Points on a hilly landscape, in no order, each with its height.
A ball rolls from a point to the lowest of its 2 nearest points, and stops where none of them is lower. Distance is the straight distance between rows; heights are no part of it.
K553 height 303: 12; 3; -15; 8; 17; -35; 50; 20; -38; -11; -4; -32; -27; 32; -15; -33; -12; -22; 22; -31; 45; 12; 40; 12; -14; 35; -5; 26
K18 height 420: 23; -13; 0; -11; 9; 21; 15; -59; 17; 29; 32; 7; -50; -13; 15; 75; 7; 48; -18; 11; 24; 2; -11; 45; 12; 17; 32; -15
K918 height 333: -16; -10; 6; 6; 14; -26; 78; 10; -2; -1; 37; 26; -73; 9; -21; -23; -44; 12; 24; -22; -1; 9; 42; -5; 14; 18; 22; 2
K190 height 102: -25; -45; -43; -46; 30; -26; 10; 17; 13; 4; -9; 17; 0; 9; -1; -27; 8; 0; 22; -34; 51; 31; -9; 13; -7; 10; -25; 52
K542 height 605: 35; -26; 2; 22; -48; 53; 26; 1; 31; 17; 31; 19; 24; 31; 51; 21; 31; -4; 2; 24; -12; 8; 11; -23; -44; 0; 14; 17
K664 height 609: 67; 15; 0; -11; -19; 2; -50; 33; 28; 9; 1; 24; 40; -6; -46; -71; 22; -10; 23; -18; 43; 22; 0; 19; -59; -53; 6; 12
K806 height 414: 15; 6; 25; 26; -5; 17; -19; 23; 37; 3; 2; 7; -59; -7; -8; 0; -2; 34; 20; -4; -32; -5; -26; -8; -4; -14; 45; 5
K987 height 735: 48; -18; 16; 22; -23; 27; -27; -14; 11; -16; -27; -49; -35; -5; 20; 40; 18; 3; 10; 3; -6; -12; -23; 2; -6; -15; -5; 9
K893 height 556: -3; 77; -3; 49; 27; -49; -24; 32; -28; -32; -19; 22; 34; -21; -68; -50; 13; -4; -9; -30; 49; 23; 20; -11; -16; 11; -28; -22
K69 height 536: 20; -11; -7; -19; 13; 35; 28; -18; 42; 59; 41; 65; -7; 8; 15; 10; 18; 33; -32; -2; 81; 20; 1; 26; -20; 13; 16; 13
K996 height 479: -20; -61; -18; -49; -8; 39; 40; -24; 6; 22; 31; -10; -38; -21; -14; 18; -21; 3; 28; 24; -63; -14; -7; 27; -4; -21; 13; -17
K369 height 891: -2; -23; -41; -2; 14; 13; -29; 40; 15; -35; -10; -26; 6; 14; 54; -16; -28; 6; -3; 43; -27; 13; -47; 15; 42; -9; -7; 58
K575 height 868: -42; -8; -19; -5; 15; 6; 18; 36; -15; -7; 2; -31; 7; 9; 69; -6; -50; -33; -51; 57; -36; -49; -31; -11; 87; -7; 1; 52
K470 height 331: 1; -18; 31; -62; 1; -25; -18; -31; 22; 25; 56; 66; 26; -13; -61; 4; 9; 15; 16; -20; 23; 5; 33; 19; -15; -18; 43; -47
K459 height 337: -69; 32; 16; 35; 48; 34; 19; 7; -11; -8; -32; -9; -23; -21; -6; -5; -50; 41; -22; -18; -26; -69; -34; -42; 60; -15; -14; 11
K395 height 604: 47; -11; 28; 13; -31; 42; 7; -17; 37; 38; 19; 31; -20; 10; -4; 12; 25; 2; -22; -14; 39; -9; 8; -13; -38; -35; 31; 6
K376 height 223: -81; 5; 4; 20; 43; 40; -8; 2; -7; 16; -9; 14; -6; -5; 13; 29; -17; 36; -32; -14; 31; -55; -29; -33; 70; 4; -7; 22
K818 height 654: -31; 54; 17; 10; 19; -38; -41; 47; -11; 0; -35; 8; 11; -23; -24; -16; 1; 12; -9; -25; 1; -10; -25; -27; 16; 11; -12; -19
K762 height 435: 7; -18; 6; -54; -7; -7; -26; -20; 16; 45; 12; 29; 23; -18; -33; 5; 30; -11; -7; -14; 53; 3; 5; 24; -21; -27; 12; -34
K98 height 365: 46; 11; 0; 24; -15; -27; 27; 27; -15; 3; 20; -54; -26; 42; -43; -40; 13; -44; 25; -6; 42; -19; 62; 37; -36; 38; 35; 18
K446 height 675: -15; -5; 20; -9; -19; -16; -16; 17; 15; -17; 14; 15; 34; 33; -21; -27; 19; 2; 45; -29; -17; 15; 19; -25; -32; 40; 3; 13
K85 height 150: 3; 6; 49; -11; 2; -38; -25; -9; 16; -16; 46; 71; 3; -9; -68; -24; 3; 29; 41; -32; 8; 26; 45; 10; -29; -4; 39; -41
K994 height 758: -8; 14; 34; -6; 1; -49; 14; -35; -18; -3; 2; 4; -44; -5; -66; -8; 0; -12; 45; -36; -16; -6; 38; -10; -3; 4; 26; -44
K247 height 500: -19; -4; 2; -27; 11; -12; 2; 7; 6; 25; 36; 28; 11; -12; -5; -12; 29; 0; -14; 4; 14; 24; 0; 11; 3; -1; -9; -28
K673 height 586: 36; 27; -28; 3; -11; -22; -55; -22; 19; -36; 32; 25; 70; 20; 7; 1; 30; 20; -5; -10; 32; 34; -3; 14; -37; 44; -4; -15
K263 height 858: -35; -24; -23; 13; 25; 32; 48; 23; 3; -49; 6; -20; -21; 26; 18; -40; -45; 19; 54; -17; -53; -2; 1; -40; 7; 22; -6; 38
K560 height 634: 6; -4; -4; 33; -36; 27; 21; 22; 16; 0; -22; 7; -3; -8; 45; -27; 5; -1; -6; 20; -33; 16; -17; -20; -3; -19; -11; 7
K567 height 374: -68; 3; 27; -1; -2; -5; -6; 8; -26; -8; -8; -18; 9; -26; -25; -5; -13; 4; 7; 11; -86; -49; -25; -22; 29; 12; 8; -40
K650 height 823: -34; -42; -29; -60; 19; -9; 10; 0; 18; 44; 6; 61; 55; 30; 0; -22; 29; -20; -5; -15; 65; 38; 9; -6; -29; 17; -29; 25
K517 height 656: 27; -17; 8; -21; -46; -10; 0; 7; -31; 18; -53; -51; -14; -6; 34; 17; -5; -48; -24; 40; -55; -24; -16; 0; 20; -18; -17; -13
K82 height 610: -1; 30; 37; -22; -4; -28; 0; -24; -20; 17; 7; 11; 28; 6; -64; -14; 31; -24; -2; -43; 52; -16; 52; -2; -31; 21; 10; -23
K426 height 733: 36; 13; 21; -18; -40; -32; 5; 6; -21; 3; -8; -4; 48; -10; -34; -46; 12; -50; 21; 21; -46; 48; 21; 0; -31; -53; -22; -64
K42 height 803: 7; 34; -16; 51; 10; 23; -17; -4; 8; -17; -6; -5; -29; -30; 34; 45; -30; 24; -37; 55; -24; 13; -37; 30; 31; -43; -20; -1
K912 height 614: 75; 39; -38; 15; -2; -2; -31; -16; 23; -9; 27; 3; -1; -16; 1; 35; 7; 35; -20; 23; 18; 44; -10; 48; -15; -16; 3; -36
K86 height 718: 27; 32; -35; 0; 6; -40; -7; -19; -22; -52; -40; -43; 70; 13; 21; -17; 1; -25; 17; 22; -14; 51; 2; 18; -1; -5; -50; -16
K946 height 457: -8; 30; 28; 52; -13; -11; 1; 67; -32; 5; -43; -2; 16; 21; -22; -56; 9; -30; 0; -67; 41; -18; 35; -64; -12; 27; -30; 40
K831 height 494: 13; 35; -18; 47; 19; 1; 9; -42; 16; -28; 4; 14; -35; -11; -1; 39; -20; 52; 20; 31; -36; 37; 4; 25; -13; -5; -4; -43
K375 height 832: -23; -1; -15; 1; 17; 25; -13; -26; -6; -24; -6; -30; -21; -7; 36; 64; -28; 7; -38; 53; -12; -23; -26; 33; 74; -56; -14; 11
K405 height 97: -50; 41; -7; 26; 31; -26; 23; -4; -23; -12; 7; -12; -49; -28; -10; 20; -39; 9; -6; 35; -69; -12; -22; 13; 49; -7; 3; -48
K595 height 484: 29; 12; 6; 15; 12; 9; 50; -49; 23; 20; 22; 48; -50; -6; 5; 32; 8; 33; -23; -26; 55; 19; 22; 31; -5; -7; 25; -15
K410 height 463: -20; 28; -3; 1; 40; -41; 16; 47; -10; -1; -5; 15; -76; -16; -18; -27; -29; 2; -20; -25; 20; -17; -10; 2; 47; 12; 9; 28
K159 height 615: 63; 6; 19; 36; -57; 41; -26; 32; 28; 28; 21; 24; -10; -44; 4; -11; 20; -7; -30; 41; -4; 28; -45; -2; -6; -61; -3; -21
K548 height 683: 26; 1; 44; 43; -48; 29; 14; 20; -16; 50; -28; -26; -35; 5; 40; 25; 14; -33; -33; -10; -15; -50; -5; -32; 17; 10; 35; 2
K215 height 662: 23; 8; 34; 54; -42; 30; 54; 27; -2; 33; -6; 13; -26; 7; 49; -14; -2; -23; -36; 17; -26; -1; 4; -34; 7; -18; 25; 0
K490 height 222: -16; -29; -32; -31; 45; -28; 38; 7; -17; -15; -23; -10; -35; 15; 5; -20; -24; -6; 8; -26; 29; 6; 19; 5; 22; 21; -7; 53
K847 height 548: -24; -54; 37; -23; -41; 28; 13; 7; 26; 26; -19; 5; -44; 21; -10; 12; 0; -17; 31; -19; -36; -58; -15; -25; -27; 4; 39; 24
K188 height 368: -7; 43; 32; 34; -15; -18; 26; 57; -26; 37; 5; 20; -32; -4; 6; -26; -2; -17; -53; -14; 20; -23; 5; -37; 34; 25; 33; 5
K771 height 557: 60; 16; -2; 0; -36; 16; -26; 20; 15; 3; -26; -20; 68; 8; -9; -51; 32; -29; -2; -5; 37; 18; 3; -7; -52; -21; -13; 2
K367 height 820: 2; -46; -24; -12; -21; 19; 52; -18; -9; 4; 3; -2; 11; 27; 23; 1; -10; -21; 26; 17; -42; 12; 19; 3; -30; -6; -11; 2
K336 height 585: -4; -43; 42; -34; -38; -3; 11; -34; -13; 55; -1; -4; 2; 16; -17; 44; 20; -40; 19; 8; -32; -26; 7; -13; -32; 14; 11; -19
K175 height 244: -47; 12; 11; 16; 20; -31; 64; -2; -35; -9; 5; -14; -58; -12; 0; 1; -44; -10; 3; 6; -31; -6; 28; 3; 33; 9; 6; -34
K97 height 679: 23; -6; -28; 4; 9; -31; -5; 1; -20; -33; -50; -62; 2; 22; 24; -6; -12; -13; 25; 11; -14; 25; -1; 9; 9; 1; -12; 30
K480 height 650: 23; -29; -22; -31; -19; -15; 6; 23; -8; -10; -45; -41; -32; 9; 20; -20; -23; -27; 11; 6; -32; -7; -31; 18; 11; -24; 2; 22
K262 height 591: 45; 8; -27; 5; 13; -6; -17; -41; 25; -30; 39; 32; -16; -59; -25; 26; -16; 40; 7; 25; -24; 50; -25; 46; -29; -32; -13; -52
K281 height 482: 86; -3; -47; -22; 2; -11; -22; 17; 1; 18; 19; -43; -28; -1; -2; -16; 16; -24; -10; 28; 40; 26; -9; 66; -1; 5; 47; 10
K428 height 622: -17; -49; 23; -47; -40; -34; 4; -2; -36; 46; -37; -29; 6; 8; -3; 14; 11; -74; -10; 18; -49; -36; -13; -8; 3; 21; 5; -13
K63 height 704: 34; -1; 31; 39; -38; 14; -20; -7; -27; 13; -39; -59; -6; 10; 48; 45; 12; -13; 0; 6; -28; -29; 8; -28; 3; 30; 19; 2
K880 height 583: -2; -82; -6; -32; -51; 64; 34; 7; 24; 40; -17; 17; -30; 8; 11; 0; -12; -30; 15; 12; -34; -37; -19; -9; -15; -28; 8; 52
K371 height 647: 46; -32; -4; 2; -55; 47; -22; 0; 37; -2; 24; 14; 46; 1; 33; 2; 25; -16; -2; 40; -14; 46; -15; -12; -33; -17; -19; 7
K87 height 780: -58; -14; -36; -49; 21; 28; -36; -11; 35; 5; 32; 29; 60; 2; 36; 26; 18; 40; -36; 28; 14; 9; -30; 14; 10; 0; -31; 4
K139 height 745: -23; -22; -23; -26; 10; 39; -40; -10; 8; -25; -8; -10; 47; -27; 28; 23; 9; 22; -27; 34; -17; 0; -48; 19; 18; -32; -37; 11
K57 height 804: -62; -39; -31; -48; 7; 33; 7; 4; 8; 30; 12; 32; 81; 15; 42; 5; 26; -12; -21; 28; 36; 22; -6; -7; -10; 16; -25; 23
K564 height 699: -28; -40; 18; -31; -10; 6; -34; 7; 43; -3; 45; 19; 23; 10; -26; 0; 19; 9; 28; -3; -54; 3; -4; -3; -19; 39; 42; -9
K596 height 568: 30; -24; -11; 38; -15; 70; 47; -10; 13; 11; -3; 1; -4; 26; 82; 20; 1; 1; -10; 1; 26; 10; 21; -6; -8; 11; 16; 33
K204 height 424: -70; 11; -15; -12; 44; -11; 12; 19; 0; -13; -9; 8; -49; -32; -23; -34; -54; 25; -4; -20; -13; -44; -34; -10; 49; -14; -7; 10
K958 height 513: -47; -12; 59; -14; -39; -18; -1; 21; 1; 35; -13; 10; -17; 1; -23; -17; -8; -26; 5; -28; -52; -50; -13; -34; 5; 8; 48; -13
K513 height 701: -9; -23; -10; 9; -6; 4; -1; 16; 26; -31; -8; -6; -1; 38; 11; -27; 5; 16; 41; -57; -14; 3; 1; -40; -34; 16; 2; 55
K432 height 658: 26; -31; 34; -14; -68; 24; -17; 55; 19; 47; -10; 24; -1; -36; -4; -36; 10; -43; -28; 26; -16; 3; -30; -18; -3; -75; 6; -13
K425 height 391: -5; 13; -11; -7; 17; -59; -38; 30; -32; -26; -7; -45; 10; 29; -2; -1; 20; -18; 3; -6; 20; 4; 17; -8; 25; 66; -9; 50
K360 height 501: 6; 59; 16; 46; 11; -12; -16; 39; -24; -3; -25; 3; 43; 0; -19; -28; 27; -11; -23; -34; 63; -10; 26; -29; -19; 38; -26; 3
K325 height 416: -27; 43; 15; 17; 14; -56; -3; 70; -40; 12; 14; 3; -68; -5; -32; -17; 3; -8; -26; 0; 0; -14; 21; -16; 52; 42; 22; 5
K235 height 246: -10; -47; -39; -29; 24; 5; -24; -8; 32; -9; 12; 11; 4; 8; 17; 8; 15; 32; 13; -11; 20; 26; -14; 28; -6; 27; 10; 29
K194 height 695: 59; -16; 26; -10; -51; 8; -5; 23; -13; 40; -1; 9; 25; -30; -30; -49; 4; -32; 6; 30; -26; 29; 17; -15; -42; -74; 7; -31
K776 height 215: -50; 14; -4; 1; 26; -26; 1; 12; -50; -3; 10; 4; 17; 2; 3; 41; 5; 13; -30; -3; 37; -11; 52; -16; 46; 48; -34; 21
K593 height 617: 28; -66; -9; -32; -50; 24; 28; 21; 5; 16; -29; -18; -56; -25; 13; -11; -29; -46; 0; 20; -40; -14; -41; 12; -7; -45; 6; 31
K348 height 840: -37; -45; -3; -10; -3; 37; 58; -4; 6; -25; 12; 12; 13; 22; -9; -46; -28; 2; 45; -7; -42; 4; 13; -29; -35; -22; -12; 10
K698 height 392: 17; -11; -37; -15; 4; 32; -57; -45; 48; -20; 32; 26; 19; -9; 17; 41; 14; 63; -13; -3; 20; 3; -33; 19; -28; 10; -13; 18
K799 height 336: -31; -15; -15; -12; 34; 46; 33; -36; 13; 8; 44; 0; -48; 10; 22; 48; -22; 42; -9; 26; 10; -34; -2; 27; 54; 10; 40; 3
K205 height 757: -27; 16; -21; -15; 25; -40; -34; -19; -16; -32; -16; -14; 61; -4; 11; 14; -7; 4; 11; 0; -17; 30; 5; 3; -2; 17; -45; -30
K461 height 319: -39; -14; -17; -14; 24; -39; -10; -16; -47; -15; -25; -35; 29; 33; 2; 27; 6; -11; 9; -17; 18; 2; 38; -28; 30; 55; -49; 35
K800 height 595: 41; 15; -14; 24; -8; -3; 38; 28; -4; 8; -6; -7; -36; -3; 19; -26; -10; -15; -3; 40; -30; 39; -8; 19; 4; -25; 9; -23
K689 height 218: -46; -16; -27; -25; 62; 25; -5; -13; 9; -10; 26; 0; -26; -14; -13; 29; -17; 51; 8; 0; -9; -21; -29; 21; 35; 13; 5; 3
K338 height 874: -16; -10; -38; 30; 23; 6; 26; 40; -11; -29; -3; -15; -37; 13; 45; -35; -52; 9; 14; 24; -34; 1; -12; -9; 22; 20; 1; 58
K125 height 766: -10; -6; 0; -28; -11; -49; -4; 7; -33; 11; -33; -11; 57; -12; -1; -32; 16; -44; 10; 24; -53; 22; 0; -9; 4; -14; -27; -50
K870 height 264: -44; 32; 25; 4; 1; -43; 3; 9; -38; 3; -15; -15; -4; -34; 9; -9; -31; -22; -18; 35; -66; -12; -15; -15; 40; -2; -15; -61
K724 height 537: -32; -64; 4; -60; -33; 32; 10; -28; 8; 42; 36; 0; 18; -2; -3; 40; 7; -28; 15; 42; -54; 3; -1; 7; -22; 15; 9; -27
K773 height 415: -9; 35; 16; 55; -4; -1; 15; 64; -9; -1; -20; 1; 0; -5; 24; -48; -4; -9; -19; -28; 2; -8; 5; -55; 13; 4; -3; 23
K965 height 769: 17; 20; 17; 52; -18; 31; -26; -24; 4; -16; -40; -33; -34; -13; 37; 59; -22; 31; -18; 23; -13; -34; -22; -14; 40; -30; -13; -6
K349 height 552: 31; 15; -23; -7; 9; -26; 32; 30; -7; 46; 11; 4; -13; -15; -16; -40; 4; -22; -11; 25; 38; 34; 14; 22; 1; -23; 7; -20
K47 height 578: 17; -19; 27; -11; -22; 27; 43; -23; 20; 68; 56; 67; -7; 12; 12; 12; 24; -9; -28; 14; 43; 10; 24; -8; -41; -10; 41; -12
K409 height 649: -20; 10; 10; 6; 8; 28; -36; -7; 49; -20; 63; 37; 10; -21; -18; 27; 21; 56; 9; 15; -48; -1; -10; 6; -20; 21; 27; -28
K751 height 798: -5; -49; 12; -32; -15; 14; 70; -59; 2; 38; -9; 28; -5; 25; -12; -6; -13; -20; 23; -15; -3; 3; 34; -4; -40; -38; -2; 0
K30 height 510: 21; -21; 16; -62; 9; -13; -11; -69; 10; 8; -2; 37; 21; 9; -67; 9; 10; -12; 33; -45; 63; -1; 24; 32; -52; -36; 3; -21
K787 height 692: -7; 43; 37; -2; -1; -56; -29; 2; -30; -5; -32; -16; 25; -26; -30; 8; 28; -15; 7; -19; -12; -5; -8; -10; 5; 21; 3; -64
K309 height 474: 10; 17; -28; 48; 41; 11; 31; -38; -14; -33; -17; -18; -3; 25; 52; 39; -13; 16; -23; 13; 44; 28; 28; 28; 39; -13; -22; 31
K419 height 423: 74; 41; -16; 34; -1; -20; 9; 9; 2; -8; 25; -58; -32; 12; -6; -17; 10; -19; 2; 25; 27; 12; 26; 47; -23; 24; 32; -1
K550 height 388: 48; 38; -31; 36; 46; -18; -33; -19; -3; -45; -37; -33; 2; 25; 23; 17; -12; 1; -25; 4; 54; 21; 9; 42; 40; -29; -24; 38
K653 height 793: -63; -16; -4; -50; 19; -46; 14; -27; -35; -10; -37; -13; 56; -17; -14; 4; -5; -28; 12; 8; -32; 1; 6; 5; 23; 7; -46; -54
K53 height 338: -78; -28; -13; -67; 58; 56; 45; -12; -13; 13; 28; 0; -3; 14; -4; 7; -26; 25; -5; 6; -17; -44; -23; 5; 30; 16; 6; 29
K645 height 558: 73; 18; 10; 23; -32; 44; -41; 13; 42; 21; 6; 32; -14; -29; 1; 0; 28; 28; -22; -3; 38; 12; -35; 7; -36; -46; 19; 10
K570 height 487: 41; -28; 12; 21; -29; 48; -42; 9; 49; 17; 9; 16; -76; -43; -14; 22; 1; 43; 10; 1; 9; -9; -44; 17; -21; -41; 29; 4
K723 height 648: 41; 47; -13; 12; -8; -36; -47; -14; -3; -50; 12; -31; 44; 10; -24; -6; 19; -7; 24; -6; -4; 27; 15; 8; -39; 56; 3; -32
K193 height 544: 73; 7; -52; -26; 4; -12; -45; -18; 21; 6; 56; 2; 3; 2; -14; 11; 31; 11; 5; 8; 32; 31; -12; 66; -28; 23; 34; -1
K318 height 486: 41; 53; -6; 36; 27; -5; -46; -49; -14; -28; -47; -34; 31; 11; 9; 37; 13; 6; -20; -37; 65; 3; -4; 17; 7; 14; -33; 22
K916 height 59: -87; 23; 7; 15; 51; 12; 11; -20; -19; 9; 8; 25; 15; -18; 8; 39; -9; 44; -38; -31; 43; -26; 30; -16; 55; 34; -39; 7
K872 height 405: 11; 21; 1; 24; 17; -13; 58; -23; 8; -20; 42; 14; -54; 2; -16; 1; -30; 30; 26; 2; -12; 34; 27; 6; -11; -2; 19; -35
K366 height 853: -21; -25; -14; -18; 0; 47; 4; 7; -17; -12; -2; -43; -6; -8; 50; 34; -30; -8; -28; 57; -58; -48; -32; 18; 60; -16; 5; 27
K17 height 413: -63; -41; -11; -37; 9; 39; 55; -14; -29; -4; 3; -24; -18; 6; -6; 17; -36; 5; 23; 18; -69; -45; -11; 1; 20; 10; -1; -5
K250 height 616: 42; 66; -13; 45; 16; -44; -35; -2; -22; -40; -11; -38; 25; -3; -56; -35; 16; -12; 28; -24; 33; -4; 20; 20; -34; 24; -12; -31
K735 height 644: -29; 7; 45; -4; -4; -22; -21; -3; -7; -9; -9; 25; 31; 12; -38; -6; 25; -11; 35; -72; 32; -20; 23; -42; -29; 39; -11; 3
K892 height 778: -21; -10; 53; 0; -9; -17; 57; -25; -13; 24; -19; 15; -18; 7; -30; -15; -4; -24; 9; -38; 2; -8; 44; -19; -4; -22; 15; -25
K861 height 702: 27; -3; -18; 18; -21; 37; -42; -13; 41; -40; -3; -10; 36; -15; 44; 38; 14; 24; -17; 44; -16; 28; -33; 12; -12; -21; -43; 7
K166 height 881: -14; -19; -36; 23; 14; 0; -5; 40; 1; -35; 16; -24; 13; 36; 84; -3; -29; -25; -30; 51; -11; 2; -6; 8; 82; -14; 4; 72
K141 height 726: -17; -9; 7; 17; 5; 24; 9; -15; 24; -6; -25; 5; -6; 10; 18; -2; -2; 21; 22; -44; 8; -22; -6; -24; -16; -5; -27; 16
K899 height 553: 14; 42; -9; 1; 33; -43; -67; -9; -2; -34; -11; -16; 18; -4; -19; 11; 18; 12; -19; -40; 60; -9; -12; 12; 18; 19; -28; 8
K909 height 728: -48; 5; 46; -33; -5; -59; 0; -21; -34; -13; -10; 0; 16; -7; -62; 9; 20; -26; 34; -23; -42; -29; 24; -20; 13; 25; 9; -59
K584 height 446: 11; 21; -21; 4; -1; -39; -17; 40; -46; -21; -7; -43; 68; 30; -7; -34; 27; -38; 7; 9; 15; 28; 30; -17; -6; 53; -32; 26
K109 height 569: 49; 7; 38; -26; -12; -23; -8; -37; -16; 16; 16; 13; 23; 10; -82; -26; 3; -20; 19; -33; 69; -15; 63; 24; -71; -33; 41; -9
K93 height 503: 34; 0; -23; -30; -1; 8; -63; -37; 23; 8; 28; 26; 60; -6; 0; 23; 49; 26; -24; -34; 55; 3; -37; 19; -37; 17; -5; -4
K239 height 502: 44; 10; -42; -1; 2; -5; -20; 21; -2; -24; -23; -31; 64; 37; 29; -44; 26; -16; 0; -5; 44; 43; -2; -5; -36; 23; -30; 43
K765 height 756: -16; 22; 2; 28; 25; 8; -5; -21; -16; -18; -28; -15; 2; -14; 25; 27; -12; 21; -9; -7; -5; -18; 0; -26; 28; -2; -22; -1
K358 height 579: -29; 47; -2; 52; 23; 12; -22; -8; 27; -31; 29; 39; -4; -20; -6; 11; -18; 60; 6; 8; -25; 18; -25; -11; -13; 1; -9; -23
K561 height 611: -39; 51; -9; 28; 56; -38; -56; 19; -2; -46; -31; -5; 10; -14; -8; -5; -7; 37; -7; -26; 33; -6; -8; -25; 35; 3; -44; 18
K119 height 318: 5; 20; 48; 10; -18; -6; -17; 0; 27; -19; 25; 31; -12; -6; -33; -25; -3; 28; 33; -24; -27; 5; 10; -19; -44; -25; 45; -27
K962 height 462: -43; -13; 63; 1; -37; 22; -5; -16; 7; 10; -20; 4; -2; -19; -16; 18; -5; -5; 5; -6; -48; -51; -27; -38; -3; -26; 3; -48
K76 height 531: 32; 5; -24; 44; 12; 30; 70; -12; -20; 4; -40; -9; -18; 25; 52; 15; -6; 2; 7; -25; 43; 19; 30; 2; 2; 9; -19; 23

Where does a ball stop that starts at each point below?
K664 => K916
K912 => K190
K369 => K550
K57 => K550
K446 => K85
K63 => K85
K653 => K405
K564 => K405
K517 => K689

Call two points neighbours if one is among the 2 nearest of the other. Go from one point of each pair to the other, from neighbour to neighbour, staying as low as possible. Name the highest point that can't be avoided.
K405 and K550 => K650
K188 and K405 => K723
K689 and K85 => K395
K916 and K188 => K410
K405 and K190 => K912
